Each row is a point on a landscape with many valleys, with its height.
A ball rolls from a point to whichever of its 5 nearest points has the largest drop for the distance, and stops where none of them is lower. Distance is the straight distance between rows; heights are no part of it.
z_419: [103 102  89  80  89  88  83  95 101 105 117 116 125  97 117  88 115  90
 138  99 112 122]  height 301
z_953: [104 116 103  99  89  93  83  91 109 111 117 112 112 102 110  87 103  92
 123  98 102 115]  height 291
z_79: [ 82  89 112 120 111  97 105  91  79 102  98  88  85 118  88 120 100 103
  72 108  84  86]  height 206
z_556: [127 123  99 108  85 125  80  92 111 102 142 110  93 105 111  85  84  82
 113 104  86 114]  height 235
z_341: [122 117 107 105  89 128  74 102 125  96 123 107  75  93 102  74  84  84
 103  89  97 100]  height 262
z_573: [ 97  99  98 103 100  84 121  83  68 107 114  89 124 110  92 127 121  95
 105 127  78 106]  height 133
z_139: [ 97  94 124 107 118  91 109 111 106 119  85  77  97  92  76 109  72 114
 118  74  92  64]  height 195
z_165: [118 115 105 103  86 134  79 117 123  95 106 120  66  98 111  69  90  88
  86  95 108  98]  height 314
z_384: [ 96  87 122 104 124  96 115 122 101 116  77  68 110  86  72 108  54 125
 107  81  90  74]  height 169
z_78: [ 86  76  75  94 116  94 118  96  87  92  88 101  98 104  96 115 121  96
  62 105  92 108]  height 213
z_720: [ 85 101 121 106 113  81 105  95 112 102  84  83 117  95  75 100  91 107
 105  93 121  93]  height 142
z_218: [105 122 113 107  89 103  91  96  92 113 121 110  99 108 114 108 109  90
 116 116  94 108]  height 227
z_114: [ 82 103 123 109 114  98 110 100  88 106  87  86  86 109  82 112  84 115
  99  87  94  67]  height 255
z_775: [ 94 105 122 110 107 111 103 114  94 104  92 101  48 109 103 104  95 108
  88  87  97  72]  height 434
z_749: [ 83  91  99 111 108  90 102  91  99 111  97  63 134  98  76 112  72 129
  85 111  81 109]  height 193
z_25: [ 80  90 104 113 114  96 108  99  94  89  85  95  94  96  83 109 101 109
  61 102 100  91]  height 217
z_614: [ 94 110 129 101 104  89  94 108 125 101  80 106 105  83  92  83  94  99
 114  82 122  85]  height 281
z_413: [149 104  82  92  54 125  96  96  77  93 140 103 108  90 137 102 115  87
 126 116  79 109]  height 231
z_422: [ 89  96  94  91 106  77 108  85  91  97 104  95 138 105  94 114 124  96
 127 103 111 116]  height 126
z_251: [ 85  83 106 115 121  90 107 103  96 107  88  62 118  94  77 106  69 130
  81 101  88  85]  height 249
z_657: [107  80 114  83 141 119 109 124 109  94  48  67 107  65  79  98  69 130
  86  91  91  85]  height 172
z_790: [ 98  99 109  94 118  91 107 108 118  87  66 110  95  90  93  82 113  99
  91 102 131 101]  height 514
z_692: [ 83  91  91 100 112  79 113  90  95 104  96  81 139  99  73 112  98 105
 101 108 110 112]  height 72
z_874: [ 87  88 114 108 123 106 112 110  85  92  76  82  75 100  86 113  90 115
  54  99  90  65]  height 108
z_900: [119 129 110 112  90 115  80  85 106 108 139 105  98  96 119  91  89  85
 127 112  79 103]  height 290
z_551: [ 87  84 115 116 120 102 109 103  88 102  92  75  83 103  83 119  79 122
  67  99  80  67]  height 202
z_479: [ 87  87  82 104 125  83 110 100 108  92  86  90 128  94  77 104  93 123
  67 106 108 107]  height 211
z_182: [ 95 114 107 115  90 110 101 105  88 107  99 116  59 121 110 105 109  95
  76 107  95 101]  height 333
z_502: [ 92 101 121  98 116  85 108 104 122  97  78  93 104  89  85  90  99 107
 102  89 126  94]  height 203
z_894: [107 113 111 102  90 105  79 102 121 101 111 116  88  96 106  74  95  93
 108  96 115  99]  height 393
z_529: [110 111 108  93  93  99  75 108 124  93 112 122  98  87 114  61  90  85
 110  85 117 103]  height 469
z_737: [116  92  67  72  74 113  98 116 121  83 103 132  95 102 119  69 110  90
 109  92 122 118]  height 585
z_844: [106  90  71  74  78 106  89 111 114  87 104 125 109  99 121  77 113  92
 117  86 125 116]  height 593
z_500: [ 90 104 122 115 109  91 110  86  86 105 109  76 119 108  80 116  98 102
 101 117  78  90]  height 153
z_196: [ 99  96  93  89 104  96 103 111 109  93  90 125  84  99 115  87 119  90
  92  99 126 110]  height 470
z_82: [ 83  94  89 109 120  91 101  94 101 104  91  69 131  96  80 107  81 130
  73 113  90 109]  height 170
z_807: [ 90  93  94  95 111  79 109  84  85 102 105  84 143 105  75 116 106 105
 111 115  97 112]  height 96
z_898: [ 85  99 100 118 114  86 101  88  85 105 105  65 125 104  77 118  88 116
  88 117  78  96]  height 190
z_231: [ 85  93 121 112 116 101 108 103  91 101  84  80  86 103  83 112  88 118
  76  95  89  73]  height 228
z_281: [100  89 111 100 132 104 111 107 109  73  52  85  92  80  84  94 102 111
  71  97 107  94]  height 274
z_11: [118  91  78  79  62 107  90  91  91  89 123 112 133  92 128  85 109  92
 149  94 107 122]  height 492
z_606: [112 102  88  81  88  98  80  98 107 102 120 121 118  95 117  80 101  85
 135  89 116 118]  height 380
z_469: [ 93  92  91 101  95  91 114  85  64 106 118  97 105 118 111 129 126  88
 104 125  85 109]  height 136
z_45: [ 85 103 112 107 112  76 112  98 109 108  93  83 124  99  72 102  84 107
 111  99 116 104]  height 109
z_423: [128  97  86  88  83 127  83 107 125  88 123 124  89  98 104  71  89  76
  95  89 106 114]  height 529
z_981: [133 127  97 112  87 124  86  88 103 102 150 106 111  92 119  91  91  75
 125 118  80 117]  height 307
z_75: [ 83 100 115 111 116  92 110  98 102 108  91  70 116 100  73 104  76 117
 103  89  95  83]  height 236
z_163: [ 88  98 109 115 105  99 107 106  89  94  84 102  68 106  99 105 106  95
  68 103  98  91]  height 313
z_576: [ 89  97  78  83  96  87 107  91 101  96 102 113 121 105 106 101 120  93
 119  97 122 115]  height 388
z_560: [ 90  80  70  92 117  84 115  85  91  99 100  87 137 103  84 119 112 110
  85 115  98 115]  height 110
z_765: [ 96  93 125  96 127 102 113 116  92 102  78  81  83  92  80 108  78 119
  88  82  94  59]  height 259
z_706: [116 107  85  87  80 105  79  95 109  98 126 120 113  99 115  81  99  82
 122  95 103 122]  height 444
z_966: [ 91 111 118  98 104  83  92 102 120 113  89 106 110  94  93  86  96  98
 117  90 128  95]  height 295
z_294: [ 86  94 122 120 121  96 107  93  80 108  98  72 100 107  79 121  82 118
  92 103  78  78]  height 237
z_401: [118 120 104 116  90 126  78  99 117 108 125 114  71 104 111  84  83  88
 102  97  93  97]  height 284
z_22: [132 120  88 108  80 136  83 105 110  98 133 113  76 107 104  87  94  78
  88 101  94 112]  height 55
z_505: [ 89  88 112 107 126  94 108 101  98  97  78  73 100  92  76 107  83 118
  75  94 101  85]  height 158
z_333: [105 110  95  92  81  97  92  93  94 109 117 117 113 103 122 102 118  89
 126 109 105 117]  height 214
z_597: [104  87  68  82  71 104 100 108  98  88  99 120 100 105 123  91 117  91
 115  89 112 118]  height 616
z_939: [105 112 119  99  98 107  84 116 130  93  90 110  90  84 107  66  93 101
 109  85 118  92]  height 278
z_160: [ 90  91 121 114 125  96 108 106  81 115  91  73  98 110  76 123  79 120
  95  86  77  61]  height 346
z_954: [148 107  79  90  59 130  91  99  86  93 146 105 108 105 120  94 109  79
 120 105  80 117]  height 269
z_679: [ 94  97 100  96 111  78 109  96 110  98  89 104 108  98  93  98 113 102
  99 103 128 101]  height 355
z_969: [ 83 104 114 104 111  94 108  97  96  93  90 101  89 105  92 105  99  97
  86 103 113  94]  height 304
z_407: [ 90  86  94 108 119  85 108  95  99  91  81  83 111  91  78 111  95 112
  62 107 102  96]  height 241
z_17: [129 121 105 129  96 130  88  87 118  98 140  98  81  95 110  78  68  75
 118  98  83  96]  height 263
z_377: [104  85  71 100 124  92 106 100 109  90  62  94 127  80  84 103 101 127
  54 101 101 109]  height 258
z_73: [ 92 111 106 103 100  89  96  96 106 101  98 111 105 107  98  90 104  93
 107  91 124 105]  height 370
z_309: [121  99  78  88  76 125  87 108 114  94 125 125  91 105 114  81  97  82
 103  95 109 117]  height 475
z_683: [117  97  85  84  70 109  83  90  97  97 129 114 120  97 125  85 104  90
 137  96 102 128]  height 440
z_717: [ 90 100  96  91  95  89  95 102 110 104 101 118 103  99 107  90 115  96
 114  97 128 111]  height 425
z_798: [106 119 109 107  93 112  78  93 121 104 121 111  98  89 111  78  83  88
 123  92  99 100]  height 303
z_357: [ 93  88 100 104 123  88 110  99 107  91  72  87 111  88  77  99  98 111
  71  99 111  98]  height 229
z_184: [ 91 111 127 114 100  90 100  84  96 117 106  87  99 110  98 114  95 100
 122 102  87  83]  height 205
z_60: [107 113 105 103  86 106  87 108 110  96 108 123  80 103 111  82  98  86
  99  97 110 108]  height 386
z_514: [ 93 112  94 101  92  96 100 100  92 108 109 112  87 120 112 108 117  87
  98 111 106 111]  height 240
z_170: [ 88  99 118 120 117  91 102  91  83 112 104  61 116 108  76 121  81 119
  94 113  75  84]  height 233
z_831: [ 84 106 117 106 104  86 105  93 102 106  99  87 115 104  79 110  97 104
 111 104  99  96]  height 54
z_588: [101 122 127 121 109 103  89  91 102 120 111  99  79 107 108 112  87 105
 128 101  83  68]  height 473
z_38: [ 89  91 112 101 122  91 117 107 113  97  72  70 121  79  69  98  78 121
  86  93 107  94]  height 157
z_746: [ 99 111 129 113 104  96  89 102 114 110  90  99  86  88  95  96  85 108
 122  82 107  70]  height 321
z_959: [100  88  65  80  69 107 103 108 107  75  95 122  94  96 126  79 118  97
 111  85 112 120]  height 651
z_153: [113  95  69  86  60 125  91 113  99  92 123 116  88 115 118  96 110  86
 103  99  99 113]  height 387
z_292: [ 92  87  90 105 125  99 102 105  97  88  68  85 112  85  80 106  93 126
  46 110  96  92]  height 224
z_510: [122  98  81  85  81 122  79 100 116  96 125 125 105 104 117  74 100  77
 115  91 110 120]  height 531
z_99: [ 87  79  67  90 110  92 119  97  95  87  84 113  99 102 108 107 131 100
  84  95 116 113]  height 390
z_492: [ 98  96  72  94  77 104 110 109  81  99 100 119  82 124 123 113 129  89
 100 103  97 114]  height 271
z_926: [ 85  91  87 106 106  96 114  95  79 101  98 104  82 116  95 123 116  89
  68 114  91 107]  height 167
z_299: [ 96  86  66  87  82  94 114  98  87  84  97 111  94 112 128 108 132  90
 109  95 102 116]  height 422
z_83: [ 89  84  78  93  93  98 122  94  73 102 101 106  88 122 120 124 128  90
  88 112  88 114]  height 168
z_84: [ 97 108 122 103 108 105 102 113  97  92  77 111  58  99 104  93  97 102
  84  94 109  81]  height 294
z_842: [ 95  85 115  99 124 100 116 113 101 102  75  64 103  86  75 104  72 125
  86  85  95  73]  height 98
z_273: [122 124 100 107  79 121  86  96 100 112 134 111  90 108 118 103 102  82
 111 116  83 112]  height 238
z_869: [ 81  87  97 110 121  89 108 100 116 108  87  58 138  80  74  96  59 133
  84  98  94 108]  height 234
z_766: [ 87  84  63  81  79  90 107  95  94  82  90 109 103 105 123  97 125 101
 124  89 115 116]  height 568
z_909: [132 100  77  91  63 132  87 107  92 102 134 115  96 118 120 100 114  81
 109 107  86 120]  height 260
z_262: [ 99 102  99  94  90  87 109  91  84 107 109 110 109 110 111 115 122  94
 121 112 106 111]  height 155
z_211: [ 90  73  59  90 121  86 119  91  95  93  86  98 116 103 102 113 121 105
  78  94 104 112]  height 226
z_764: [113 125 121 117  93 117  82  99 113 115 119 110  67 107 117  92  88 100
 113  97  84  84]  height 424
z_334: [100  88 123  99 121  97 115 120 107 109  76  78 101  89  76 105  72 117
 108  80 106  67]  height 146
z_902: [ 91 106 123 109 109  83 105  99 120 106  81  88 105  91  81  98  85 108
 119  79 119  87]  height 171
z_987: [ 86  85  75  93 107  92 118  99  89  92  90 111  89 116 106 109 124  90
  85 102 105 114]  height 287
z_813: [ 94  89 118 103 133 114 112 123  80  97  78  84  66  90  85 116  77 117
  68  86  85  52]  height 277
z_137: [115  89  66  79  56 119  91  98  96  82 114 107 103  99 127  81 112  87
 124  88 103 121]  height 719
z_344: [ 94  86  69  82 100  90 115 100 104  83  79 119 102 104 117  96 126  95
 104  96 124 112]  height 563
z_430: [116 120 107 114  98 113  77  98 120 100 119 111  90  94 115  70  84  84
 115  86  98  94]  height 312
z_825: [ 89  91 100 103 116  87 109 101 104  92  74 102  93  97  92 100 111  97
  74 104 114  99]  height 308
z_89: [117 110  99  93  76 108  94  95  87 110 127 117 104 110 126 105 113  91
 122 115  87 118]  height 181
z_12: [123 114  98  96  89 109  72  93 117  98 140 112 119  92 112  76  90  72
 132  97  98 123]  height 279
z_545: [ 93 120 127 107 100  89  88  97 120 113  97 102 103  95 100  89  89 103
 124  83 109  88]  height 332
z_378: [128  98  63  87  47 139  94 114  89  94 125 103  81 115 123 100 119  81
 106  96  76 116]  height 73
z_917: [131  99  77  80  58 117  94  95  88  97 128 110 114  97 131  94 111  90
 130 103  90 118]  height 311
z_151: [104 118 118 108  88 123  89 111 105 104  99 113  48 101 112  91  89 104
  90  90  99  77]  height 513
z_395: [ 94 114 122 109  98 100  93 106 112 105  97 108  73 102 105  93 101  99
  99  96 112  93]  height 379
z_470: [103 124 118 113  97 104  81  91 115 113 116 104  90  98 117  90  86  98
 124  92  94  88]  height 376
z_681: [ 86 102  99 106  95  94 108  94  75 107 100 108  90 122 109 122 120  87
  87 115  85 110]  height 147
z_93: [ 86  83  84 106 120  93 108  85  81 101 104  88 113 105  84 124 110 107
  71 116  86 105]  height 144
z_366: [106 128 120 108  94  94  99  84  83 110 120 105 106 104 107 114 117  94
 120 132  79 103]  height 247
z_804: [112  98  75  86  67 113  99 103  82  97 112 113  93 112 126 104 127  94
 115 105  94 117]  height 286
z_956: [ 88  85  84  99 124  91 113  98  99  92  73 101 107  95  85 103 112 103
  70 103 108 107]  height 232
z_289: [ 86  93  97 104 119  84 110  94 106  98  86  86 114  97  73 106  92 108
  84 101 114  97]  height 218
z_971: [103  92  82  85  74 102  96  97  93  95 112 116 109 101 122  98 119  93
 137 101 107 116]  height 369
z_122: [104 118 106 106  81 112  87 102  96 108 117 118  76 115 118 106 106  91
 102 109  90 110]  height 163
z_875: [ 89  79  55  95 118  85 114  91 107  97  82  90 139  88  82 115 101 122
  66 100  99 116]  height 273
z_67: [114  99  95  91  66  98 106  92  75 103 120 115 113 104 131 116 123  92
 137 113  90 111]  height 148
z_462: [ 94 109 126 112 116  94 106 110  92 119  95  90  71 104  92 120  78 111
 106  87  81  58]  height 476
z_976: [ 86 111 118 113 100 101 106  97  85 104 103 105  74 119  98 114 105 102
  94 106  90  91]  height 248
z_680: [ 96 103 100  96  98  98 102 110 108  96  95 120  79 107 107  91 107  94
  96 100 121 105]  height 455
z_587: [133 105  82  88  78 116  83  92  98  96 139 113 118 102 119  89 101  76
 130  97  92 121]  height 361
z_815: [101  99  86  80  79  83  98  91  93 101 108 103 132 102 121 104 121  99
 144  99 108 119]  height 351
z_97: [113 109 113  91  93 116  82 114 130  85  88 122  80  86 112  61  95  91
  97  97 120 101]  height 285
z_757: [ 91  97  85  96  91 103 111 104  91 107 105 118  80 118 115 109 120  92
  88 103 101 108]  height 268
z_584: [ 87  99 117 110 114  95 109  96  96 100  86  91  81 103  90 106  93 104
  82  96  98  84]  height 242
z_697: [ 87 107 123 110 110  89 103  96 106 105  87  90  94 100  84 104  94 106
 103  92 107  80]  height 204
z_308: [107  98  70  88  78 113 100 112 101  95 102 126  79 113 119  96 112  88
  98  96 112 113]  height 474
z_770: [111 102  85  83  89  99  89 112 125  92 102 130 104  90 112  69 105  86
 109  87 122 116]  height 512
z_710: [ 95 121 125 116  97 102  85 101 107 117 103 102  80 101 108  95  86 101
 119  90 102  75]  height 389
z_799: [112 100  85  80  85 105  82 101 116  95 119 119 114  95 118  76  98  85
 128  89 122 119]  height 445
z_896: [101 124 116 107  91 107  86  92 108 111 115 111  83 104 115  95  91  94
 114  98  95  95]  height 415
z_261: [ 79  88  91 117 121  97 101  98  88 103  95  77 106 109  86 120  90 116
  58 117  79  94]  height 165
z_399: [ 84 103 105 105 117  79 107  85  99 106  95  80 131 103  73 112  95 102
 111 103 107 108]  height 101
z_809: [124 119 100 102  93 115  82  90 119  98 131 114  98  94 110  72  85  74
 119  97 103 118]  height 280
z_672: [ 90 115 113 103  96  92  92  95 100 110 108 110  91 111 104 102 103  95
 109 105 102 104]  height 223
z_212: [112  91  55  84  50 120  97 111  93  93 114 113  86 113 130  98 123  90
 108  95  97 122]  height 405
z_436: [ 92  87  85  96 103  90 119  89  65 104 107 105 105 115 101 133 124  91
  85 125  71 102]  height 138
z_445: [ 94 107 130 106 108 101  98 107 107  97  85  99  74  94  96  97  88 109
 104  80 108  70]  height 253
z_406: [ 89  97 122 106 118  89 106 107  97 103  84  77  96  99  80 109  80 119
 101  81  98  67]  height 210
z_393: [ 85  95 109 111 112  85 108  89  86 105 101  79 115 109  79 119 102 105
  94 115  93  99]  height 135
z_345: [ 91 106 119 112  98 104  99 104  99 100  93 110  63 109 105 101 100 101
  86 101 100  87]  height 343
z_171: [ 96  98 128  94 116  92 107 113 122  92  58  92  94  74  87  86  95 106
 105  85 120  78]  height 200
z_967: [ 89 105 111 107 108  86 110  90  77 108 110  86 113 119  93 123 110  99
  90 122  83 104]  height 125
z_645: [110 104  92  90  86 104  81 103 115 103 119 125  96 103 114  85 102  87
 112  92 109 113]  height 506
z_41: [102  87 122  88 134 112 113 123  95  91  61  71  88  84  81 109  78 118
  82  87  93  62]  height 198
z_715: [111 105 103  99  86 118  81 114 125  91 102 122  81  91 112  67  98  91
  89  98 114 101]  height 356
z_173: [102  78 115  94 130 101 117 132 108 111  66  65 112  75  75 104  56 125
  99  82  94  80]  height 159
z_186: [115 110  91  98  79 118  82 112 111 105 123 123  82 109 112  92 103  87
  94 104 104 115]  height 439
z_762: [ 96  89 120  97 127  98 116 116 114  89  58  72 108  76  71  94  74 119
  87  87 106  82]  height 143
z_271: [ 93  87 119  96 124 103 113 110  99  90  67  75  95  86  80  95  86 120
  76  90  98  74]  height 154
z_318: [ 97  92 123  96 122 102 114 114 112  83  52  85  88  80  82  91  95 111
  85  87 114  80]  height 60
z_367: [118 123 111 114  90 118  74  89 120 106 128 106  98  95 118  78  88  89
 123  99  90 103]  height 230
z_685: [ 84  95 108 114 113  90 108  89  89 106 101  79 108 105  83 117  94 112
  82 114  85  92]  height 156
z_355: [ 82  85  93 112 115 101 104  96  87  91  88  83  88 104  82 118  95 111
  48 113  83  87]  height 183
z_194: [ 86  87 113 115 122  95 110 106  92 104  95  68 105 102  75 111  75 123
  82  92  82  74]  height 275
z_517: [116 117 100 100  88 103  76  95 113 115 126 111 116  96 112  82  93  85
 128  94 105 113]  height 339
z_131: [106 110 122  99  96 111  81 112 126  94  84 118  69  84 112  71  92 100
  98  90 116  85]  height 94
z_252: [120 102  86  94  72 118  86  98 101 101 130 120  99 107 121  88 107  84
 116 105  98 118]  height 366
z_253: [126 116  96  91  85 108  82  97  99 104 131 119 109  98 120  89  98  86
 129 107  97 116]  height 368
z_876: [ 96  90  86  93 110  92 110 102 104  89  77 116  92  99 107  98 124  93
  83  99 129 104]  height 465
z_598: [ 93 115 123 109  95 103  93  97 106 108 102 107  74 110 109  96  92 109
 107  90 100  88]  height 443
z_927: [ 83  86  83 110 109  94 107  92  74 106  98  89  98 111  94 129 112  98
  59 121  76 107]  height 151
z_446: [ 95  95 108  95 120  90 113 106 114  83  61 106  89  83  92  96 116 106
  79  97 125  97]  height 423
z_856: [ 90  79  77  99 122  83 114  93  92  96  91  98 121  98  83 116 113 111
  78 102 102 110]  height 150
z_743: [ 90  90  91  91 118  78 115  92 113  95  80  95 126  98  80 104 111  99
  91  98 118 105]  height 276
z_699: [107 107  82  94  76 112  90 113  97 103 117 121  90 110 123  99 116  90
 109 104 102 117]  height 378
z_857: [104 113  94 101  80 109 103 102  83 108 111 114  83 119 118 113 120  88
  97 118  91 115]  height 185
z_689: [ 85  92  92 102 122  82 115  97 113  98  80  82 133  84  71 103  86 117
  79 103 108 109]  height 188
z_646: [ 93 110 105  89  96  81  97  93  98 107 106 108 118 103  94 102 111  94
 124 109 113 111]  height 192
z_890: [ 99  84 127  92 130 107 112 120  97  89  59  79  82  78  82 101  90 120
  83  89  98  67]  height 196
z_31: [ 90  93  92  95 103  87 109  95  89 100  97 110 101 113 105 110 120  92
  95 108 111 110]  height 197
z_361: [ 95  86  59  99 122  91 100 106 101  95  75  98 124  90  94 114 102 134
  39 112  84 110]  height 261
z_295: [ 87 103 104 105 106  80 106  84  88 104 106  86 118 109  91 118 113  97
 104 119  98 106]  height 115
z_886: [ 88 113 122 108  97  92  92  86 101 114 105 100 110 101  94 103  99  96
 120 103 104  95]  height 132
z_56: [ 93  98 127 100 115  95 112 109 100  90  77  94  78  93  92  96  96 112
  86  89 107  76]  height 95
z_806: [126 118 107 111  97 116  76  92 122 101 139 110 102  94 108  70  79  77
 130  89  92 112]  height 100
z_391: [148 110  89  95  70 119  89  94  91 101 144 108 117  95 124  98 105  78
 127 113  75 118]  height 270
z_28: [ 85  99 100 104 113  81 110  89  92 102 104  99 108 108  88 116 112  95
  99 111 103 110]  height 134
z_617: [ 90  84  74  89  97  88 115  91  91  96 103 113 113 107 112 115 126  96
 104 101 111 115]  height 293
z_866: [144 105  85  89  69 117  91  90  83  98 138 107 121  91 132  93 107  85
 139 111  80 119]  height 289
z_40: [ 96 112 118  96  95  89  89 105 123 103  91 114  95  94 104  79  94  96
 111  85 123  97]  height 359
z_824: [ 95  95  91  88  91  81 106  87  83 102 112 101 122 106 107 116 125  96
 123 117 101 112]  height 149
z_773: [ 93 114 120 107 100  87  99  91  90 113 102 102  95 115  99 111 107  96
 109 111  98 102]  height 189
z_148: [109 103  93  90  75  95 111  94  65 104 116 106 101 112 120 119 130  88
 118 124  79 110]  height 140
z_201: [102  88  90 101 127 108 102 109 110  85  58  85 116  72  77  96  92 137
  53 106  97  96]  height 209
z_865: [ 89  86  94 100 127  95 108 108 114  90  60  69 118  76  75  95  77 136
  67 105  97  96]  height 182
z_106: [116 110 111 102  96 100  74  93 131  98 127 115 113  83 109  64  77  79
 123  80 111 107]  height 530
z_935: [ 90  98 128 106 119  90 109 110 111 112  80  77 109  90  79 103  77 114
 113  77 108  75]  height 164
z_957: [ 88 108 128 116 112  91 104  94  90 115  97  83  91 109  81 115  86 111
 114  97  86  74]  height 32
z_188: [ 84 112 132 110 105  86  97  88  97 112  94  90 100 106  85 111  91 106
 115  98  99  87]  height 145
z_178: [129 116  92 108  78 129  83  97 102 109 138 112  88 111 117  91 101  79
 109 108  84 114]  height 184
z_235: [ 84  83  82 102 120  84 110  91  92  99  98  91 118 104  81 120 104 106
  74 109  93 105]  height 137
z_772: [111 100  90  90  89 107  85 115 127  93 102 131  88  92 114  66 101  87
 100  92 120 112]  height 437
z_707: [131  91  64  85  44 129  94  99  85  87 127 102  96 107 124  98 122  85
 120  95  84 123]  height 292
z_508: [ 96  88  75  79  82  96  99 101 101  88 106 119 105 106 126  95 118  95
 119  97 118 119]  height 545
z_246: [ 93 110 123  97 105 103  93 114 119  93  78 113  79  88 104  81  98 101
  97  92 127  86]  height 37
z_695: [ 89  86  80  91 111  87 113  89  83  99  99  96 116 107  95 124 119  97
  92 115  95 111]  height 129
z_919: [ 88 104 131 104 111  84 108 100 114 111  86  89  99  99  83 104  82 106
 118  80 106  78]  height 194
z_202: [ 90 106  97  98  96  91 102  96 100 105 102 119  99 108 101  99 112  87
 108 101 113 113]  height 299
z_494: [131 115 101 102  70 105 100  93  83 110 136 113 109  95 128 106 115  96
 127 126  83 109]  height 166
z_550: [ 85  84  73 106 123  92 101  98 102  95  85  91 124  93  83 115  98 122
  53 112  89 111]  height 239
z_631: [ 93 105 108  98  95  90 109  88  73 107 109 104 112 111 105 122 121  90
 114 123  86 106]  height 139
z_352: [ 90 102 128 100 115 103 104 109  93 110  87  95  75  98  92 107  92 112
 100  82  99  58]  height 365
z_347: [ 94  95 123 108 125 104 109 108  86 112  88  85  77 105  84 115  85 114
  91  86  90  57]  height 336
z_277: [107  92  77  80  61 105  87  93  81  90 113 107 119 101 132  95 115  95
 146  99 100 122]  height 436
z_511: [ 95  84  73  92 122  87 122  91 106  88  79  99 122  90  85 107 106 107
  76 102 107 111]  height 243
z_287: [103  82 111  92 133 112 106 117 101  83  48  71  96  69  80  96  83 130
  65  95  90  85]  height 199
z_433: [106 112 115 105  90 112  88 113 116 103  97 116  73  99 113  79 100  96
  93 100 108  93]  height 288
z_130: [127 103 102  94  88 121  82 114 134  84  97 129  89  82 107  50  94  85
  92  91 125 105]  height 357
z_839: [ 91  83 108 107 127 108 106 106 105  91  66  80  99  78  80 102  86 124
  59 101  91  79]  height 191
z_383: [ 86  98 110 110 111  84 107  89  88 106 104  75 133 105  74 116  95 108
  95 116  91 110]  height 130
z_274: [115 100  69  90  50 122 106 106  80  98 113 105  83 119 133 109 128  92
 110 103  86 118]  height 257
z_459: [ 87  99 112 107 102  97 110  97  89 103  97 103  73 118  98 112 106  96
  75 108  96  92]  height 250
z_72: [ 95 102 123 112 120  94 101 102  93 121  94  83  84 109  81 124  78 111
 122  89  87  62]  height 338
z_521: [ 82  89  90 107 116  80 103  92  93 103  94  72 139  94  76 111  85 121
  86 114  91 114]  height 127
z_667: [ 85  91 108 110 121  87 109 101 106 102  86  69 127  89  70 109  78 118
  86  99 100  97]  height 186
z_663: [135 118  94 108  84 132  81  96 114  99 139 107  84 103 106  82  84  73
 101 102  91 110]  height 152
z_296: [101  91  74  93  75 107 113 101  80 100 109 111  84 128 125 120 134  91
 107 111  86 117]  height 201
z_222: [ 90  98  90 107 115  83 106  87  74 104 108  76 132 105  86 127 102 109
  85 123  79 105]  height 141
z_934: [130 101  79  90  56 118  98  98  79  97 126 109 104 107 138 103 125  93
 130 112  79 118]  height 187
z_533: [ 93  99  98  87 101  86 106 112 113  93  86 117  95  95 105  90 114  93
 101  95 127 105]  height 131
z_752: [ 93 106 101 105 101  99 106 108  98  97  93 117  74 107 102  96 114  93
  79 104 111  98]  height 391

Call two points neighbours if one is among the 5 nearest of the other. Go from one point of each pair to the other, from neighbour to neighbour, staying as low as possible. Name the highest point that can't be avoided.
z_842 / z_318: z_762
z_957 / z_533: z_679
z_22 / z_957: z_273
z_957 / z_692: z_188
z_842 / z_831: z_902
z_874 / z_378: z_274
z_692 / z_831: z_399
